Points on a hilly landscape, in no order, each with its height.
From any point a climber steps to the highest of the 2 points nearest to it. It stops when none of these is higher. Distance is the straight distance between rows; heights are no part of it.
q_613 h=3.11: [112  84 114  56  99 118 118  96  62  72  95 130 105  88 101  87 127 104
  79 100  97  64  73 102  64 120 119  73  84  88  99  91 100 116 116  92
  96 104 130 102 108 119 106  94]
q_465 h=6.70: [124 103  84  93 104 117  95 100  99  91 112  72 138 133  95 102  95 130
 127 105 113  82 122  93  86  84 121 128  88  99  84  83  71 128 124  89
  81  94 107 115 118  87  83  77]
q_220 h=3.42: [104 107  93 111 124  63  83 109 128 112  88 120 116  95  99  96  85  78
  74  86  79 109 132  72  86  80  80  95 103  90 132  99  66 110  97 116
  91 104 107  80  66  79 100 107]
q_46 h=3.50: [ 90 122  72 135 112  71  84 121 109 106  88 102  90  83  74 102  86  81
  92  93  94 119 132  77 125  81  93 100 106  90 101 108  86  92  75  91
  96 100  75  72  74  72  97 106]
q_191 h=3.55: [110  97  87 129  88 101 122  80 114 115 112  78 150 118 109 107 113 134
 124 119 117 129  93 103  87 107 121 126 108 109  73  86  93 112 119 111
  91  95 110  89 117 119  83  97]
q_39 h=2.99: [ 83 109  89 124 112  74  97 121 122 104 118  94 106 111  85 102  88  58
 111 103  84  88 114  86 105  59  98 113 109  74 121 130  78 100  93  89
 105 111  93  84 102  64  99 114]
q_114 h=1.85: [103  85 101 119 101  87 104  94 138 134 123  83  85  93  95 100  93  79
 109  98  84 137  88 106  89 103  82  98 145 124  77  93 116 109  74 100
 106 111  97 105  95 104 108 105]
q_846 h=2.74: [122  97 125 112  97 104 102  66 115  99 109  73 111 131 121 103 125 123
  95 126 117  81 104 108 102  99 112 101 101  79 126 120  75  91 129 119
  97 112  97  96 113 105  77 129]
q_12 h=1.39: [ 88  95  86  99 107  95  73 129 130 113 118  82  99  74  77  98  81  71
 131  84  62 112 136  95  96  83  92 109 113 107  95  98  92 128  80  81
  83 139  85  96  80  55  84  98]
q_559 h=2.53: [120 110 121 100 110  92  96  87 108  96  88  98 119 114 121 102 124 124
  79 111 114  79 119 100  93 112 103  89  89  74 123 100  70 104 123 120
  87 107 106  97  96 100  81 107]
q_405 h=2.82: [105  95  91 122 108  92  89 119 116 114 114  81  84  91  87  99  98  76
 105 107  93 123 108  93 124  89  87 103 126  99  87 106 100  90  88  92
  98 109  74 101  83  79  95 115]
q_741 h=1.80: [ 77  79 100  96 110  92  80 129 122 112 136  81  76  70  82  74  71  63
 124  98  62 100  98  93 116  74  98 102 135 105 101 108 104  99  70  81
 101 138  77 117  87  69 107 107]
q_978 h=3.78: [ 84 112 125  74  95 126 111  96  82  86 108  89  76  92 105 100 111 112
 104 110 111  87  82 131 148 116  99 100  85  94  89 103 126  73 106  96
 116 103  90  87 120 128 100 103]
q_785 h=2.01: [103  88 106  92 102  93  97  95 123 117 105 108  83 104  98 109  94  79
  92  80  81 112  85 106  77 101  76  91 129 127 106 100 121 104  85 106
 114 104 107 115  91 102 115 102]
q_863 h=5.20: [116  86 105  92  93 110  94  80 122  95 110  65  82 124 102 114 110 111
 108 104 104  83 123 116 106 104  92 108  99 102 105 110  94  97 121 110
  97  97 103 116 109  92  86 112]
q_387 h=3.64: [108 107  90 104 119  77  81 117 105  94  91 118  97 105  94  95  77  77
  87  81  77  79 126  76 100  76  87  91  99  87 123 110  68 106 110  96
  91  94  89  93  82  75 102 101]
q_771 h=5.46: [122 103 100  85  74 115  83  70 100  79 116  78  78 132 115 127 113 122
 106  97 102  55 118 135 109 106  92 103  74 105 121 118 109  85 119 104
 106  98 107 115 111  89  79 120]
q_474 h=3.69: [ 93  70 102  77 107 117 109 119  65 105  93 102  88  87 110  71  98  96
  95 121 132 121  49  79 101 105 128  78 116  82  77  89  98 113 111 107
  92 113 102 116 118 125 104  92]
q_597 h=4.21: [107 116  96 121 103  80 114 103  94 115  77 110 101  84 110  97 111 124
  76 120 130 134  94  87 126 126 100  94 100  99  95  91  99  80  96 108
  92  83  82  78  83 123 101 105]
q_95 h=1.92: [ 97 107  96  77  82 129  91 102  85  85  99 103  81 111  98 116  89 109
 122  87  78  72  95 131  90 112 102 105  90 125  87  86 132 118  94  74
 112  99 118 123 118 111 114  86]
q_44 h=2.07: [107  87  86  69  82 123  84 111  60  64 110  85  67 118  92 118  85 101
 122  88  87  61  81 120 100 103 112 105  87 109  93  93 129 106 104  63
 101  87 104 137 122  95 105  77]
q_937 h=5.49: [116  83  99  98  98 109  97  89 111 108  98  92 145 114 116 102 105 136
 106 108 111 112 103  97  67 120 105 103  93 101  86  80  77 133 120 116
  74 101 118  99  98 108  90  84]
q_400 h=2.31: [ 81 105  96 108 102 110  78  96 134 115 111  76 100  99  74 110  92  83
 124  86  63  94 147 106 104  67  85 118 109 105 117 117  72 102  95  99
 100 119  95  94 103  64  93 100]
q_693 h=1.45: [ 60 136 104 110  90 104 109 104  94 102  87 109 107  98 100 101 100 103
 108  95  91 101  96 108 124  85 100 114  91  96  88 103  99  78  91  91
 114  95  97  86 127 116 105  91]
q_486 h=3.48: [ 95  87 112  68 107 106 105 117  66  85  88 107  87  94 107  73 101  93
  86 113 112  89  60  86 101 101 118  82 103  75 104  95  96 101 112  99
  94 116  99 118 116 114  96  82]
q_280 h=5.91: [ 96 106  79  82  89 127 101 103  99 100 103 106 150  97 102 113  92 133
 126  84  90 104 115 111  59 105 106 123  77 133  70  68 102 139 104  91
  81  91 133 104 107 107  96  72]
q_826 h=1.95: [ 73  82 106 112 106 104  89 104 137 131 138  66  93  81  80  91  91  62
 136 102  62 112 103 102 114  75  91 115 136 101  98 119 102 104  79  94
 111 136  87 102 101  74 100 112]
q_275 h=4.97: [120  82 142  67  84 118  92  65  97  79 108  97  75 119 129  98 127 115
  79  99 104  57 100 126  94 123 105  83  79  92 121 123 112 102 131 125
 103 116 122 109 105 109  97 122]
q_883 h=4.31: [ 91 101 113  67  95 132  66  88 105  86  95  88  63  99  92 114  88 112
 109  79  72  74 137 129 122 105  76 104  77 127 108 107 108  91 113 109
 101  96 110 123  97 100 116 102]
q_564 h=4.12: [ 91 111  91  91  95 119  76 103 105 105  91  95  63  96  89 125  90 111
 112  78  78 104 133 122 122 113  75 105  91 133  86  93 126  99  88  94
  98  95 100 113  95  99 121  93]
q_608 h=6.26: [ 96 106  77 105  96 117 100  98  93  95  96  95 141 108  99 116  90 131
 123 106 109 107 115  96  86  94 118 128  76 113  78  77  91 113 106  90
  82  87 115 104 111  97 104  85]
q_984 h=1.69: [ 92  93  92 111  96  95  87 103 133 135  99  86  89  96  98 101  84  99
 115  88  85 144  98 104  88 111  86 104 127 135  66  77 100 124  82 105
  85 117 103 104  94 112 109  88]
q_534 h=3.95: [ 94 102 107  91  86 106 147 100  56  62 114 128 136  82  94  88 126 104
 107 117 130  84  69  81  97 100 151 112  74  75  88 102 113  83  93  70
 113  73 101  96 126 108  91  99]
q_410 h=1.38: [ 85 100 103 110 116 109  66 113 118 110 110  82  85  73  55  91  85  73
 105  88  75  99 140  90 139  74  75  99 101  79 124 145  89  89  67  90
 101 118  73  86  69  54  99 117]
q_649 h=2.64: [112  70 113 110 109 105  80  97 122 122 116  72  73  89  94  88  97  80
 102 104  96 116  92  95 119  95  78  95 134 109  93 119 102  93 100 110
  97 112  74 110  89  90 110 119]
q_959 h=2.69: [114  62 111  79  92 122  93 110 110 126  89  87  84 106 122  78  88 116
 111 109 129 132  75 101  82 125 108  94 114 108  58  78  90 138 114 124
  80 118 110 106 108 114 108  87]
q_707 h=4.90: [121  94  92  87 106  93  91 103 103 103  85 123 118  97 100  98  94 110
  87  86  97 100 107  86  63 114  85  94  94 115  94  82  90 128 108 117
  79 100 113 105  84 101 106  85]
q_31 h=0.41: [ 99 103  63 138  99  72 112 103 107 114 125 110 128 100  85 105  92  80
 111 105 101 125  89  88  79  83 104 113 124 109  84  98 127 100  73  86
 109  82  93  97  98  88 104 102]
q_395 h=2.13: [ 74  96  98 110 100 111  85  96 124 115 118  79  87 100  88 104  78  78
 119  92  70 101 111 109 112  78  83 110 112 112 108 124 108  81  90  94
 105 114  90 109 107  86 104  98]
q_214 h=3.24: [ 95 121  72 142 103  79 102 109 118 103 108  94 106 106  65 111  85  67
 103  98  92 107 141  91 116  69  90 102  97  71 115 134  77  89  81  84
 108  98  80  63  85  57  93 116]
q_17 h=4.93: [106 122  92 126  91  83 119  74 119 115  93 117 101 108  99 115 113  99
  67 104 108 126 107 115  95 119  76  89  98 107 122 112 114  71  90 108
 127  87 101  78  82 119 105 117]
q_229 h=5.06: [128  90 107  96  90  86 137  81  84  94 103 130 120 102 106  95 139 111
  69 126 136 109  64  94  72 133 113  82  97  92 107  91 114  92  99 111
 103  87 112  95  88 121  97 129]
q_516 h=3.81: [119  86  94 125  98 105 117  93  99 116 116  69 120 125 106 103 108 122
 126 125 129 121  81  96  97 104 126 113 113  96  77  86  85 111 115  95
  87  97  92 111 120 104  88  97]
q_908 h=5.60: [129  98  84 115  97  74 118  93  98 102 101 132 105 108  94 105 100  89
  77  95 107 110  82  86  61 117  92  88 114 118 104  98 124  99  84 106
 111  78  99 104  72  98 115 105]
q_523 h=3.57: [ 87 110 101  74  89 123 123 103  61  73 112 102  85  89 100 104 120 118
 114 106 112  78  73 122 121 118 126 104  73  95  73  90 123  94 105  76
 104  98 103  93 126 124  98  84]
q_922 h=3.00: [101 105  75 141 101  84  99 101 115 119 114  82  85  94  69 114  98  78
 101 107  99 120 112 104 120  90  79 103 118 105 101 127 111  75  69  84
 118  95  70  81  82  80 100 112]
q_411 h=5.51: [109 108  89 125 104  86  94  95 119 111  93  85 114 103  98 106 104 111
  99 105 101 119 127  93 105  93  91 105 103 100 104  98  74 101 107 110
  92  96  92  86  92  92  92 101]
q_797 h=4.49: [ 99  80 113  68 100 130  51  87 111  75 112  71  67 112  84 106  95 106
 108  75  75  62 150 113 121  96  82 108  86 111 125 124  95  97 108 117
 106 106 104 133  97  77 110 112]
q_630 h=4.19: [111  79 130  78  96 106  97  86  87  87 112  85  72 110 123  92 113 102
  85 113 121  76  80  98 109  99 108  85 100  82 122 118 108  86 127 108
  99 110  98 116 120 109  98 110]
q_47 h=4.95: [102  88 122  83 104 116  74  81 126  98 100  62  98 109 116 112 101 116
 105  95  85  83 137 113 103  96  82 104  96 101 115 108  69 110 136 119
  90 108 110 117 108  90  90  99]
q_526 h=3.93: [ 82  98 120  94 111  88 109 115  98 108  89 116 118 101 126  83  98  90
  82 100  96  98  81  82  90  89 110  87 103  86 108  91  77 105 116 119
  99 111 111  93 106 114  90  93]
q_122 h=2.39: [ 93  99  96  80  97 111  84 102  84  71  97 107  90 107  90 108  82  84
 105  83  63  58  92 107  81  87  94 100  93 108 118 102 107 103 106  82
 111  99 111 121 109  91 101  86]
q_590 h=1.29: [ 70 134  91 129  81 100 120  94 100 100 103  94 133 110 102 111 108 107
 123 112 112 102  92 105 116  85 113 131  89  95  90 107 103  87  98  91
 117  90  97  83 134 108  95  87]
q_767 h=4.83: [144  86  97  83  85  96 105  90  84  79 102 121  61 109 104 110 120 117
  82 106 138  89  76 114  86 141 100  68  93 110 101  90 133 105 116 101
 103  87 109 107  76 114 109 122]
q_941 h=5.09: [ 91 121  94 119 111  62 117 111  89 102  77 150 103  86  98  89  85  70
  65  92  95 107  82  83  88  98  89  91 107  98 127 102 110  89  71 105
 119  77 103  81  83 100 122 114]
q_195 h=3.65: [ 76 129  97 111 114  83 111 128  73  89  72 121 121  90 114  86  92 105
  88 104 109 100 102  69 109  83 116 105  84  80  99  91  74 103 108 109
  89  91  96  88 105 109  95  82]
q_189 h=2.92: [ 91  95 103  90 104 107  84 113 108 118  94  96 104 105 108  88  75  96
 109  85  89 105  95  92  83  94  96 105 107  98  86  81  83 122 116 103
  80 119 108 115 108 102  97  74]
q_540 h=2.15: [111  71 122 100 103  89 107  87 117 113 123 103  71 106 102  93  94  68
  89  94  97 107  70 109  92 101  73  80 138 121 119 123 129  85  88 114
 125 108 100 122  98 114 120 115]
q_692 h=4.42: [125  73 120  72  93  93 107  78  72  73 111 108  74 124 109 103 118  91
  82 103 110  60  60 114  88 109 102  76  91  90 127 120 130  79 115 101
 118 100 106 120 108 103  94 120]
q_907 h=5.94: [102 116  83 110  92  90 129  90  88 101  95 136 159  85 109 105 104 122
  90  95  88 119 125  98  51 107  97 117  77 122 109  87 107 107  94 105
 107  71 129  74  86 113 103  96]
q_506 h=3.39: [ 79 115 101 100  97 109  92  94 104  94 103 108  72 106  78 119  89  85
 109  88  85 106 107 128 126  90  74 104 105 121 115 121 134  78  65  78
 131  85  89 100 107 106 119 101]
q_245 h=3.96: [ 94  82 126  73  94 124  98  93  93 102 101  77  83 102 122  96 111 116
 102 111 114  95  86 119 128 112 110  98  95  97  96 107 109  91 125 112
 107 111 102 104 120 125  99  99]
q_340 h=5.18: [117  77  89 105 100  94 106  94 108 117 100 107 133 108 102  94 100 120
  97 100 118 127  95  83  67 117  98 104 103 115  79  78  98 125  97 109
  80  95 105  97  83 106 101  93]
q_929 h=4.50: [112  95  94 124  94  89 132  89  85 105  98 100 114 103 104  93 121 124
  94 131 144 127  79  82 105 119 121 101 107  91  93  95 104  85 104 104
  97  81  91  94  95 111  96 110]
q_108 h=2.52: [ 85 125  89 119 115  98  82 105 120  99  97  89 118 109  82 114  89  93
 117  97  79  86 149  92 110  68  92 111  84  78 113 109  66 103 108  94
  94 105  99  79 108  70  86  94]
q_549 h=4.82: [ 81 119  89 130 104  64 128 115  79  89  96 147 119  88 116  84  81  59
  77 100 104  97  84  80  76  84 105 113  94  86 118 114 100  91  77 104
 123  68 104  77 103  90 108 113]
q_841 h=1.54: [ 88  95  89 100 105  93  79 111 131 131 102  90  89  81  92 102  80  84
 116  78  70 125 122  93 101  92  86 108 121 124  87  93  97 115  73  92
  88 126 100 100  80  91 107  90]
q_712 h=2.56: [ 78 105 113  67  98 123  85 101 108  95  91 104  91 104 108 106  92  95
 102  72  66  75 114 115  85  94  85 108  91 119 120 105  91 114 113 106
  98 110 116 116 107 103 105  83]
q_675 h=3.68: [ 82 104 107  96  91 113 130 117  64  83  95 114 123  90 104  81 118 109
 104 111 133  99  66  82 110 102 142 105  88  82  86  94 105  89 108  96
 100  94 102 104 126 117  92  85]
q_525 h=1.24: [ 74 101  94 117 102 101  89 100 125 114 122  86  92  83  57 106  78  58
 118  81  62 105 137 107 112  71  74 106 104  88 135 150  95  93  62  88
 116 119  88  77  67  49 103 131]
q_556 h=3.44: [ 75 117 109  97 108 104 124 122  68  87  81 123 141  76 113  69 112 120
 102 110 125 108  90  72 115  97 136 108  80  77  80  82  78 101 103 109
  94  94 102  85 123 112  84  79]
q_605 h=3.70: [ 98 100 116 108 123  87  94 119 112 114  75 111 131 102 118  82 101 112
  84 102 109 109 100  72  85  93 106  97 102  81  96  85  59 119 119 125
  69 112 113  97  99 111  89  90]
q_593 h=4.67: [117 100 110  86 106  99  78  86 116 100  76 114  94  98 112 108  98 109
  76  73  90  95 122 102  71 128  73  87  94 118 114  91  89 116 109 126
  83 102 117  98  70 101 111  99]
q_62 h=2.29: [112  87 117 106 114  81  97 102 117 114 101 109  65  92 102  89  96  76
  74 101 111 118  82  94 112 110  70  74 127 115 116 108 116  75  81 110
 114  95  87 113  80 111 115 119]
q_37 h=1.66: [ 88  82 107  87 123  93  66 110 119 121 122  97  71  66  81  78  72  62
 103  78  64 103 110  87 112  82  86  90 127 114 115 115 108  93  64  98
 103 125  88 112  77  77 120 108]
q_742 h=4.91: [ 96 103 107  89 100 111  98 105 102 113  80 115  83  91 111 100  98 102
  90  90 100 112  97 114 107 124  87  86  97 123  87  77 124 103  90 112
 100  97 107 109  88 118 118  97]
q_205 h=0.58: [ 92  93  81 136 100  83 114 110 126 128 136  86 118 102  91 101  95  73
 126 107  94 126  81  94  75  82 104 120 140  99  85 109 100 107  84  87
 100 114  92  93 110  86  91 113]
q_10 h=4.70: [101 106 107  94 101 106  90  94 113 113  70 101  94  93 117 106 103 121
  78  94  97 113 111 104 108 124  77  87  91 111 107  79  87 102 111 128
  86 102 106  96  79 115 103 104]
q_754 h=3.89: [ 90 105 104 109 115  87  85 105  95 100  87 112  80  94  96  91  88  78
  87  92  88  90  98  93 103  85  87  91 106  98 114 117  95  82  95  94
 106  98  91 105  94  92 106  97]
q_482 h=3.21: [ 92 136 112  86 107 110 110 110  59  56  78 111  98  86 102  91 119 111
  88 103 121  73  92  95 145 101 121 102  71  69  98 101  95  63 101  83
  91  92  81  85 111 104  96  86]
q_538 h=4.22: [ 79 115  96 111  96 100 152  99  66  78 108 137 148  75 109  90 122 105
  97 117 127 110  85  84  95  94 133 112  82  88  89  97 112  89  83  91
 118  67 108  83 108 115  92  99]
q_162 h=3.18: [ 96  93  85  94  79 120 125  93  85 101 109 103 125  97 103 108 106 123
 122 114 119 118  78 116  83 120 126 113  88 113  66  83 126 111  95  80
 106  78 116 102 108 120 103  95]
q_255 h=5.05: [154  68 102  73  71 103  97  80  98  64 117 101  61 131 118 119 122 112
  93  98 126  64  77 123  77 131 104  80  90 111 107 104 139 109 113 108
 107  94 110 117  90  97  99 116]
q_563 h=0.25: [ 99  96  63 126  92  99 114 109  88 111 117 108 122  98  87 102  88 107
 126 108 113 123  90  87  80  90 120 114 105 120  62  84 124 114  81  76
 100  77  97 116  96  98 102  89]
q_287 h=2.75: [ 87 120  89 131 120  79 101 113 126 107 110  98 133 109  87 112  82  74
 108 101  90 100 143  83  99  68  94 122 102  66 121 116  54 119 102 110
  98  97 103  70  99  62  83 113]
q_622 h=1.61: [ 63 111  97  91  91 128 102 105  95 104  92  89 101  98 107 102 101 109
 122  99  90 100  99 120 120  94 105 117  88 109  82  91 104 100 106  93
 106 107 109 106 137 121 101  75]
q_417 h=3.43: [103  93  98 119 119  78  88 118 111 125  79  85 124  92 109  85  82 105
  94 100 105 129 111  60 105  96  98  92 111  84  84  77  61 124 108 117
  62 105  95  91  83  97  91  86]
q_199 h=3.22: [128  98  86 129  93  84 102  70 114  96 124  72  98 133  93 121 117 102
 101 109 109  94 108 114 113  94  95 102  99  93 115 126 103  74 105  97
 113  92  82 100 106  82  79 124]
q_887 h=5.34: [127  91  94 116  97  76 126  90  95 116  95 130 105 103 105 100 118 102
  59 115 123 135  68  89  75 127  95  81 116 113 107  89 120  90  84 119
 114  83 102  91  77 121 112 116]
q_951 h=4.59: [126  73 120  71 100 106 115  95  82  95  93 124  85  96 114  88 119 102
  78 105 122  98  68 104  66 140 101  74 103 101  95  89 114 108 110 109
 104 101 117 106  87 123 105 107]
q_599 h=4.18: [ 76 107 118  99  98  89 120 109  93  93  96 120 110 109 112  95 105  79
  85 106  93  75  76  95  86  83  99  96 101  77 121 115  90  90 115 107
 112 105 111  95 119  99  92 100]
q_641 h=4.43: [ 95 103 114 101  95  91 116  77 104 104 104 113 105 114 120 105 117  95
  79 102 100  95  77 107  88 102  90  94 105  89 121 119 109  78  99 108
 117 106 100  94 109 115  95 115]
q_288 h=5.22: [129  87 123  82  75 104  82  57 116  78 120  76  82 141 124 107 124 114
  89 106 107  52 114 129  96 110 106 100  82  90 130 122  92  94 117 124
  99 103 110 116 105  93  82 131]
q_786 h=3.28: [100  74 118  45  98 122 114 107  60  78 104 112  88  92 105  69 107  96
  93 112 103  81  57 105  78 115 127  82  97  76 102  81  95 113 121  92
  96 123 125 110 122 124 109  90]
q_358 h=1.26: [ 80 104  89  98 106  98  85 123 137 121 126  83  99  72  71  99  87  63
 125  81  56  99 133  98 100  68  86 107 115  94 124 123  91 113  69  89
  98 140  91  88  72  45  92 124]
q_163 h=2.33: [ 98 125 122  96 122  96  94 102  91  86  70 113 128 101 111  94 104 122
  82 113 100  74 119  82 100  90 111  93  78  67 124  96  57  99 126 115
  91 100 107  89 104 101  87  88]
q_261 h=5.85: [119 103  95 119 105  92  99  89 118 101  89  87 143 119 101 107 108 130
 104 109 106 106 136 101  87  98 106 116  94 102  99  82  65 118 124 116
  83  99 108  92  97  95  84  91]
q_451 h=5.40: [ 98 118  92  84 101 115  97 106  65  84  73 127 111  77  96 109 105 128
  93  81  91  88 109  97  98 124 101 100  75 115  92  70 107 110 105  85
  93  83 114 102  90 119 112  85]
q_588 h=5.11: [ 88 119 109  83 106 106 122 103  82 104  88 126  82  85 104 103 106 108
  87  93  97 102  79 125 114 121  94  86  95 113  85  87 134  94  79  92
 123  91  97  96  97 137 115  96]
q_435 h=3.38: [109  98  89  68  80 133 125 106  64  92 101 107  89  91  91 101 119 132
 125 108 125 104  80 118 103 128 134 101  75 116  54  76 131 109 100  76
  99  88 116 106 115 129 107  89]
q_511 h=4.66: [ 98 117 107 131  91  75 138  80 118 111  99 120 119 116 107 108 109  80
  76 109 112 110  81 111  83 101  93  94 108  94 129 128 115  73  95 111
 133  93 101  79 105 108  98 125]
q_327 h=3.41: [ 62 134 119  86 107  98 103 134  63  69  65 122  95  78 110  75  98 101
  88 103 111  86  91  77 132  87 114 106  82  72 102  93  90  76  99  96
  95  95  89  84 111 100  98  78]
q_652 h=1.52: [ 81 104  93  99 114  96  58 121 115 111 106 105  67  62  65  89  67  69
 102  75  58 100 127  91 133  79  86  91 103 107 130 128 102  89  58  81
 104 115  79  95  67  61 120 105]
q_976 h=4.79: [111 104 111 109  92  93 127  77  84  86 102 118 115 101 108 102 140 113
  85 126 133  99  77  97 111 125 124  93  88  82 109  99 107  78 110 104
 106  92  96  85 103 118  85 123]
q_260 h=4.40: [129  60 101  79 101 114  82 108 110 100 112  58  88 118 105  85  87 100
 113 108 120  91  96  98  93  96 108 100 117  87  85  90  72 124 132  98
  78 130  86 127 107  90  92  89]
q_429 h=3.74: [ 86 112  74 106  96  95  92 102 122 115 106 111  85  94  77 127  78  74
 121  73  57 109 120 117  82  92  85 101 110 138 104  94 124 103  58  84
 113 106 111 103  94  86 119  93]
q_932 h=3.91: [ 81 124  73 101  92 110  84  95 114 113  97  98  91 100  73 131  85 105
 122  81  76 111 129 119 101 101  90 114  94 135  91  88 115 109  78  81
  99  96 105  99 111 101 106  89]
q_609 h=6.23: [119 117  89 110  98 106 103  79  99  88  98  85 145 125 104 113 106 144
 113 115 122  80 133 108  99  99 125 114  72  90 108  87  71 114 125 104
  90  89 115  99 109  86  72  91]
q_139 h=2.91: [113  68 120  95 104 107  90 101 125 131  97  66  92 104 118  81  90 112
 113 106 106 125  99  92  82 107 101 101 129  98  74  85  66 132 121 123
  70 120 102 104  98 113 100  94]
q_865 h=3.97: [104  85  94  68 106 120  89 124  67  98  80 105  71  91 107  73  81 109
 102 100 125 107  74  92 107 114 123  83  97  96  69  71 100 121 109  90
  83 106 107 117 105 113 114  75]
q_338 h=5.89: [111 108  80 118  97  84 111 103  73  88  88 136 121  91  91 107  97  99
  80  94 111 106  92  82  76 104 107  93  92 103 105  91 111  96  92  95
 106  70 104  99  78 100 105  95]
q_94 h=3.92: [ 89 122 100 110 102  87 118  98  79  75  95 116 103 107 107 104 106  88
  98 109 106  80  88  97 106  82 109 107  88  74 117 124 105  68 100  90
 116  86  92  92 113  94  90 105]
q_466 h=4.63: [137  85 119  85  94  88 101  80  85  77 100 123  58 107 111 104 122 101
  72 105 123  77  71 119 105 127  89  71  93 101 120 110 132  78 108 100
 121  87  98 109  82 111 105 130]
q_171 h=0.75: [ 89  83 104 128 104  96 109  98 134 131 127  61 122 113 102  98  96  87
 139 105  87 120  84  90  91  77 101 125 135  98  72 102  80 123 107 102
  92 124  94 103 124  94  84  95]
q_502 h=5.33: [127 103  85 122 115  54 101 111  92  90  87 143  95 100  88 105  91  72
  61  87  93 103  95  84  77 100  84  83 113 107 119 102 115  93  73  99
 114  80  97  98  61  85 118 109]
q_977 h=0.92: [ 89  94 105 121 100 114  97 103 114 116 109  57  98 105 106  89  95  93
 134 120  95 120  93  93 123  77 105 123 128  93  81 105  81  97 111  99
  93 120  88 106 129  93  89  83]
q_147 h=4.11: [122  66 104 112 100 104  95 102 111 108 120  62  84 114  99  92 101  98
 118 121 126 112  78  97 105  96 106  99 126  90  82  98  96 115 122  95
  91 109  80 118 109  98  94  98]
q_535 h=4.20: [118  72 101  60  92 120  95 114  78  99  88 109  49  96 103  84  86 106
  97  97 121 109  70 112  91 123 107  69 105 105  74  86 123 122 102  93
 103 101 102 120  97 119 122  88]
q_660 h=3.46: [131 116 101 114  78  95 100  63  98  80 110  89  98 131 109 122 127 121
  94 119 124  77 102 123 124 109 113  97  78  90 120 118 105  72 120  94
 106  90  81 100 106  96  79 132]
q_508 h=3.56: [ 68 112  89  91 103 111  85 110 106  96  94 115  73  91  88 109  72  81
 121  83  53  91 103 117 100  87  84 105 105 123 106 100 127  95  59  74
 116  97 104 106 108 106 121  91]
q_751 h=4.68: [112  67 117  77 105 122  72  99 120  88 120  47  78 118 106  88  91  99
 114 101  92  79 123 101 107  88  96 109 109  91 106 109  84 112 129 106
  83 125 100 132 106  83  91  89]
q_292 h=4.72: [115  94 122  81 110 115  55  84 126  86 106  58  88 113  93 102 104 110
  93  85  86  68 165 109 112  86  85  99  87 101 132 121  65 101 127 125
  89 106 106 114  92  76  94 108]
q_134 h=1.77: [ 83  93  99  76  93 132  93  99  97 102 112  75  73 115 107 107  88  96
 119  95  88  96  91 122  98  95 102 108 100 113  88  97 122 104 100  95
 105 115 104 128 129 113 109  77]
q_829 h=4.39: [122  85 114  61 102 114 110 106  75  90  96 129  58  91 105  90 109  98
  82  92 110  92  63 113  89 127 101  59 103 103  91  90 139 104  95  98
 117  96 110 116  97 126 124 105]
q_533 h=2.45: [116  73 121 104 116  84  81  98 126 127 107  96  80  83  80  80  93  61
  82  91  89 126 102  95 106  97  69  75 141 110 118 117 108  82  77 119
 109 105  91 111  66  88 113 123]
q_136 h=5.19: [114 118  93 129  92  80 111  71 116 102  93  88 117 115 104 117 117 120
  86 116 114 116 113 114 101 114  94 105  92 103 113 101  97  81 107 116
 101  94  98  75  89 111  96 116]
q_795 h=5.31: [ 63 124 107  80  96 105 121 114  69  93  82 127  91  75 100  94 102 101
  93  97 102 102  73 102 128 104 101  99  96  94  76  84 123  89  83  86
 108  98  94  85 107 127 119  81]
q_244 h=3.20: [ 88 110  75 124 102  98  90  98 111 100 121  95  76 103  68 122  90  82
 120  98  85 106 111 115 124  85  90 101 108 109  93 118 127  76  66  70
 120  91  74 102 102  76  98 102]
q_799 h=3.16: [ 88  83 104 103 105  86  91 114 108 135  84  92 105  90 112  77  85 107
 104  98 102 137  86  80  98  97 106  91 116  98  68  74  78 129 104 112
  76 119 102 103 106 116 100  83]
q_169 h=3.19: [103  85 104 121 120  64 101 109 128 132  99 112 127  95 107  91  96  77
  79  87  85 122 103  73  79  90  82  91 123  99  99  93  76 117 100 128
  92 115 102  88  74  87  99 113]
q_402 h=3.94: [118 100  83 130 109  83  91 109 107 114  71  85  85  85 102 103 101 116
  76 106 125 141 115  74 131 121  86  92 112 101  82  81  88  93 102 114
  77  89  73  87  71 100 101 101]
q_709 h=4.52: [ 72 121  89 125  95  75 145 111  73  99  99 148 137  72 115  94  99  89
  83 102 114 123  85  78  85  91 114 114  91  87 100 100 117  94  68 110
 116  57 110  69  96 104 103 107]
q_920 h=3.72: [112 104  79 121 115  65  85 121 110 122  80 104  95  87  84  96  92  89
  74 100 102 133 124  68 118  98  84  91 109 103 100  87  86  99  91 100
  84  94  69  85  64  88 105 106]
q_746 h=2.23: [105 105  89  79  88 106  93  94  59  60 102 100  96 114  96 116 104 103
 112  97  85  50  91 116 102  91 110 106  79 100 116 106 120  92 111  65
 111  88 104 119 125  94  93  85]
q_35 h=5.65: [107 121  85  77  89 131  98 100  79  90  92 112 122  94 102 116 105 140
 109  74  92  91 122 117  81 129 103 116  66 136  76  61 110 136 102 101
  86  87 128  96  98 111 106  79]
q_987 h=6.22: [102 115  96 103 100  90 125  97  78  79  90 138 149  89 110 101 112 117
  81 103 100  91 110  91  72 107 118 106  74  94 110  93 102 101 106 108
  99  77 120  83  87 108 102 102]
q_237 h=3.71: [111 117 103 109  94  87  99  81  88  69  98  97  95 122 102 113 118  92
  94 113 116  72  94 103 127  89 102  97  79  72 122 136 107  53 109  87
 112  82  72  93 113  94  77 117]
q_167 h=5.53: [ 87 121 102  75 101 121 107 121  59  75  77 127  84  68  94 102 111 118
  94  94  98  84  98 105 133 115 106  95  79 105  79  73 115 100  91  82
  98  80  98  90  94 123 118  80]
q_805 h=2.71: [ 83  89 117  64 106 127  76 110 112 106  84  91  99  95 110  98  77 106
 114  80  67  85 119 106  93  90  98 105  87 119  96  81  77 128 118 109
  86 120 121 122 117 114 109  68]
q_182 h=3.01: [ 85 138  95  88 104 116  92 114  65  75  77  93  99  92 102 108 109 127
 104 103 115  72 110 107 149 103 112 111  67  93  93  94  98  83 116  87
  96  88  90  99 122 104  91  79]
q_414 h=2.97: [119 105 104 135 103  83 107  73 112  90 108  83 117 131 105 103 117 101
  93 123 119  83 110 100 109  85 103 101 107  72 126 127  77  82 121 107
  99  99  81  85 110  81  76 123]
q_697 h=1.11: [ 75 111 113 121  87 114 110  96 101 103  99  72 117 114 112  98 105 114
 124 120 105 101  87 101 118  85 118 112 112  82  91 116  89  84 116 101
 103 109  96  91 142 113  86  88]
q_333 h=3.32: [ 88 106  88 113  81 118 126  93 100 118  95  92 131  94 114 108 118 131
 119 116 115 140  85 107  99 119 115 117  98 117  63  73 104 110 105 106
  94  96 108  86 110 131  94  94]

Where does a climber stop that starts at each point below?
q_984 -> q_771
q_506 -> q_771
q_333 -> q_771
q_563 -> q_255

Call two points neighbours if one is among the 2 nearest of the other. Go from one point of each pair to the other, from neighbour to neighbour, staying as high as possible. Name the lowest point that can't be avoided.
q_195 and q_255 -> q_525
q_771 and q_255 -> q_630
q_195 and q_987 -> q_556
q_167 and q_465 -> q_451
